Points on a hilly landscape, in no order, each with its height.
A ball rolls from a point to the lowest of its 2 nearest points, and stops where none of them is lower. Distance is the straight distance between rows; heights are no part of it.
j_172: [124 110 172  84  83 172 135 144 123 197 100 108 154 119 151 116 128 131
 125 146]  (h 1.14)
j_525: [117  90 100  68 135 118 152 127 129  84 120 114 138  69 114 127 182 121
 138  76]  (h 1.65)
j_811: [145 159 132  93  83 175 142 134 141 150 133  88 167 105 115 141 145 105
 189 132]  (h 8.41)
j_217: [122 142  65 106  79 127 125 129  66 169  86 110 141 111 134 152 131 155
 154  49]  (h 7.53)
j_618: [151 216 122 124  96 151  97 120 144 148 161 107 146 135 126 132 131 127
 198 168]  (h 4.36)
j_889: [123 170  77 115 128  85  95 111 111 103 141 144 124 119  94 138 153 119
 143 104]  (h 5.27)
j_142: [ 96 156 109 113 145 123 161 134 155 122 133 125  99 117 120 128 164 142
 176 138]  (h 3.02)
j_985: [125  56 155 131 160 123 170 129 164  63 110 109 133  96 137 183 119 100
 128 111]  (h 0.96)
j_515: [113 170  74 130 104 101 142 121 100 169  89 108 102 120 131 176 139 152
 181  73]  (h 6.89)
j_753: [107 132 129 125 120 155 147 170 141 170 130 155  91 115 105 101 124  77
 115 179]  (h 3.34)
j_329: [122  73 144  86 120 121 178 123 170 159 136 114 118 109  87 146 114 116
 158 138]  (h 0.97)
j_670: [129 160 148 191 156 116 119 106 158  80 158 110 110 154 106 151  74 134
 162 190]  (h 2.91)
j_788: [172 145 194 137  94 179 115 127 114 107 106 102 212 122 183 139 135 126
 167 151]  (h 5.12)
j_872: [126  89 131 135 161  72 145 117 154  51 112  93 111 106 133 191 111 118
 144  89]  (h 0.16)
j_910: [ 94 157  41 108  98 103 108 135  83 145 101 144 136  79  87 135 158  66
 135  94]  (h 5.08)
j_895: [111 146 136 195 157 156 108 168 148  79 138 161  96 132  96 108 111 110
  93 202]  (h 4.26)
j_818: [131 128  80 123 131 113 117 137  85 156 116 149 114 120 149 116 167 131
 106  73]  (h 2.34)
j_970: [126 148 145  79  87 186 114 156 121 195  99 112 158 120 163  96 170 117
 111 103]  (h 3.15)
j_513: [104 100 101 101 124  95 175 139 152 145 113 144  74  88  79 150 113  93
 149 143]  (h 1.57)
j_847: [ 99  93 164 161 170 155 174 132 103 143 121 137 120 160 176  76 132 178
  99 108]  (h 5.93)
j_459: [150 104  90  99 157  43  99  73 101  79 164 130 128 139 116 124 123 180
 111  86]  (h 4.89)
j_609: [141 204 125 142 127 139  93 105 153 132 176 121 134 166 106 107 136 165
 169 184]  (h 3.71)
j_856: [116  79 130 138 159 119 176 126  92 180 128 153  81 153 162  93 110 164
  85 106]  (h 6.33)
j_632: [105  92 104 128 126  96 166 138 139 172 119 165  83 120  87 139  80  91
 103 158]  (h 2.11)
j_532: [147 103 162  92 116 176  98 149  82 140  82 113 183 128 191  96 171 135
  69  88]  (h 7.11)
j_144: [125 154  90  79 105  90  91 124 127 141 137 155 139 102  52 111 151 105
 143 142]  (h 4.91)
j_983: [109 155 143 135 117 191 136 173 102 176 108 128 135 154 186  95 187 123
 123 124]  (h 4.64)
j_246: [ 93 154  92 133 158  49 119 124 142 103 136 145  59 131  65 140 104 137
 157 178]  (h 7.17)
j_104: [151  77  93  99 108  66 122 112 103 150 126 149 120 110 100 165  76 112
 105 101]  (h 3.20)
j_738: [149 122 149  61 103 133  77 121 145 150 149 125 170 129  97  86 133 105
  79 157]  (h 7.96)
j_322: [154 125 177  80 108 170  63 119 114 149 120 106 197 140 168  98 154 112
  57 121]  (h 7.54)
j_694: [146 108 110 150 113  70 119 114 112 119 117 148 106 115 131 207  67  93
 100  97]  (h 2.56)
j_926: [114 101 137 154 187 108 148  97 139 121 178 143  92 165  91  71  89 178
  90 139]  (h 6.75)
j_59: [149 129 115 167 113  91 118 104  97 131 110 131 119 140 161 202  66 143
 124 102]  (h 1.61)
j_857: [142 188  93 137  95 128  77 115 110  97 131 115 154 119 120 152 149 100
 154  97]  (h 5.70)
j_858: [124 132  83 172 158  47 100 118 115  70 127 163  79 121 131 153 111 108
  75 115]  (h 5.23)
j_484: [124  99 203 165 136 174 167 134 172 127 138 121 148 129 108 118  81 108
 142 186]  (h 3.66)
j_791: [129 136 156 149 118 147 170 120 143 125  98  94 123 118 169 184 119 147
 203 119]  (h 5.95)
j_668: [130 125 130  99 123 167 101 151 106 122 115 118 175 122 182  82 208 135
 104  80]  (h 6.60)
j_865: [ 99 114 150 147 182 118 161 135 197  74 140  97  82 121  84 133 125 125
 161 167]  (h 7.03)
j_605: [104 134  69 114 124 101 143 160 106 176 118 167  82 108 118 119 148 109
 113 113]  (h 3.68)
j_92: [134 152  83 180 170  90  90 133  97  75 136 173  94 149 136 112 124 126
  66 134]  (h 5.47)
j_213: [155 146 182 131  88 179 113 143 149 128 129 109 177 110 154 139 106  77
 153 169]  (h 4.56)
j_656: [122 184 127 150 146 128 143 110 156 128 161 127 101 163 139 122 151 176
 176 147]  (h 3.12)
j_814: [170  92 157  70  93 140 108 113 151 136 143 107 187 133  99 123 103 113
 133 134]  (h 8.10)
j_472: [146 141 104 109  68 164 117 142  88 190  80 100 158 120 152 146 126 126
 146  85]  (h 7.08)
j_354: [111 145 135 147 137 132 147 138 159  61 108 112 121 102 150 170 153 106
 168 116]  (h 2.32)
j_730: [125 127 112 130 139 106 136 140 135  75  94 103 125  86 153 180 136 104
 136  68]  (h 1.41)
j_801: [124 120 149 176 144 128 153 110 138 107 128 119 110 149 150 153  90 151
 138 130]  (h 1.62)
j_768: [126 124 151 120 133 160 141 153 170  76 126 120 154  95 119 139 147  87
 144 152]  (h 2.89)
j_317: [153 116 118 146 120 118 106 124  80 182 118 159 124 176 175 121 101 147
  75 108]  (h 4.24)
j_145: [152 144 116 176 178 103  74 108 104  78 160 160 121 182 167 113 135 157
  68 118]  (h 5.74)
j_757: [151 155 173 182 123 170  88 143  95 133 106 141 170 163 195 118 140 120
 111 138]  (h 5.65)
j_339: [122 125  81 118 123 106  88 155 111 102 111 180 120  85  99 126 144  58
  68 125]  (h 5.99)
j_680: [101  99 119 158 168 117 177 113 126 178 148 146  68 164 123  84 102 173
 114 138]  (h 6.59)
j_433: [ 98 133 112 119 159  77 146 110 184  85 140 105  77 127  71 145 117 144
 176 160]  (h 7.09)
j_731: [ 94 153  71  87 116 102 110 161 104 159 111 164 114  91  85  98 173  86
 132 133]  (h 4.41)
j_210: [131 127 124 167 184  96 110 100 144  66 180 134  94 155  82  90 104 176
 100 164]  (h 6.85)
j_112: [110 107 148 148 132 148 179 142 131 158 113 127 112 130 141 131 101 139
 136 135]  (h 2.51)
j_338: [136  58 148  99 115 133 172 145 149 121 110 109 141  91 115 189  97 110
 153 113]  (h 1.81)
j_438: [140 112 168 158 125 140 104 123  85 141 119 147 156 158 189 116 123 141
  72 119]  (h 5.00)
j_109: [142 172 117 193 126 106 121 109 126 109 125 137 101 151 149 183  73 126
 128 134]  (h 2.45)
j_689: [115 108 154 109  92 163 149 159 135 209 107 144 116 127 137 120 111  91
 108 161]  (h 2.58)
j_734: [155 147 150 144  94 171 108 138  96 163 100 112 170 145 185 145 139 151
 135 104]  (h 6.37)
j_440: [132 117 164  93 122 168 136 113 144 154 159 110 153 153 139  82 147 174
 140 138]  (h 3.96)
j_952: [128 132 159 170 146 167  97 157 138 118 131 161 135 149 133  99 112 104
  82 173]  (h 4.55)
j_622: [132 146  78 127  95 112  89 133  91 125  96 147 146  92 113 147 139  52
  93  93]  (h 5.66)
j_200: [131 105 101 121 163  32 110  88 117  72 141 138  93 128 104 151 104 135
 103  98]  (h 5.06)
j_921: [138  98 110 112 106  81 120 122 105 188 139 171 100 136  85 128  66 103
  86 150]  (h 2.72)
j_114: [128 116 168 108 129 162 156 126 174  93 147  95 147 125 133 134 146 135
 172 141]  (h 3.33)
j_916: [137 149 113 127  94 142 157 121 116 171 100  90 125 126 151 172 121 180
 203  97]  (h 6.38)
j_971: [100  70 161 116 137 141 188 129 157 166 138 122 106 133  90 110  83 141
 131 150]  (h 1.73)
j_499: [150 210  98 130  81 161  89 106 115 135 137  93 178 121 124 138 157 135
 189 112]  (h 5.19)
j_706: [120  91 135 150 177 113 138 125 170  57 160 131 108 118  87 107 124 131
 108 155]  (h 6.94)
j_635: [108 120 115 140 145 123 124 164 148 118 142 168  99 118  73  89 125 112
  89 188]  (h 3.85)
j_919: [142 157 133 131 141 158 111 132 126  94 141 126 161 137 168 108 195 152
 133  87]  (h 6.10)
j_298: [126 165 168 189 152 149 153 104 157 112 137 101 116 149 145 158  92 155
 185 162]  (h 2.35)
j_518: [ 88 118 100  87 154 106 173 139 154  95 118 117 105  85 107 137 177 112
 164 108]  (h 2.46)
j_231: [152 116 155  93 118 140  62 120 119 155 153 127 163 164 134  68 144 131
  48 148]  (h 7.79)
j_53: [100 101 150 131 142 167 158 160 117 180 124 137 122 150 169  66 163 140
  91 129]  (h 5.44)
j_89: [126 120 162 175 154 143 132 123 167 106 152 122 123 142  72 125  78 125
 140 186]  (h 3.30)
j_538: [152 126 113 101 148  82 109  66 123 114 173 120 141 163 117 120 130 207
 137 103]  (h 4.67)
j_390: [139 112 136 132 105 122 127 112 119 180 143 146 127 164 117 112  88 140
  94 135]  (h 3.41)
j_333: [148 118 119  74  98 128 127 116 143 129 140  97 168 104  81 145 137 124
 165 107]  (h 8.24)
j_842: [132 163 119 161 145 139  89 126 109 105 143 151 144 169 161 105 163 154
  96 116]  (h 5.67)
j_73: [109 144 169 123 133 195 164 157 139 132 121 114 145 127 177  98 190 161
 155 122]  (h 5.46)
j_336: [135 118 188 135 113 159 117 142 146 137 128 136 153 132 133 117 104  84
 108 181]  (h 4.09)
j_491: [131  92  79  88 141  97 141 128  93 107 121 138 112  83 132 111 163 117
 104  71]  (h 0.12)
j_282: [157 140 175 138  92 181 161 135 120 125  93  95 171 115 180 166 123 145
 198 131]  (h 5.60)
j_517: [129 111 133 101 152 128 149  95 142 124 167 114 133 158 123  86 162 199
 137 123]  (h 4.37)

Two balls start at each pair of points below. Name the first point that both come to, or write -.
j_857, j_734 -> -
j_472, j_814 -> -
j_217, j_333 -> -

Call two points neighbours if one is among the 2 nearest of the other. Go from one point of each pair to the other, from neighbour to neighbour, staying as low as possible. Name the highest point that can't be avoided.
j_172, j_59 -> j_952
j_801, j_872 -> j_112
j_329, j_872 -> j_338
j_59, j_801 -> j_109
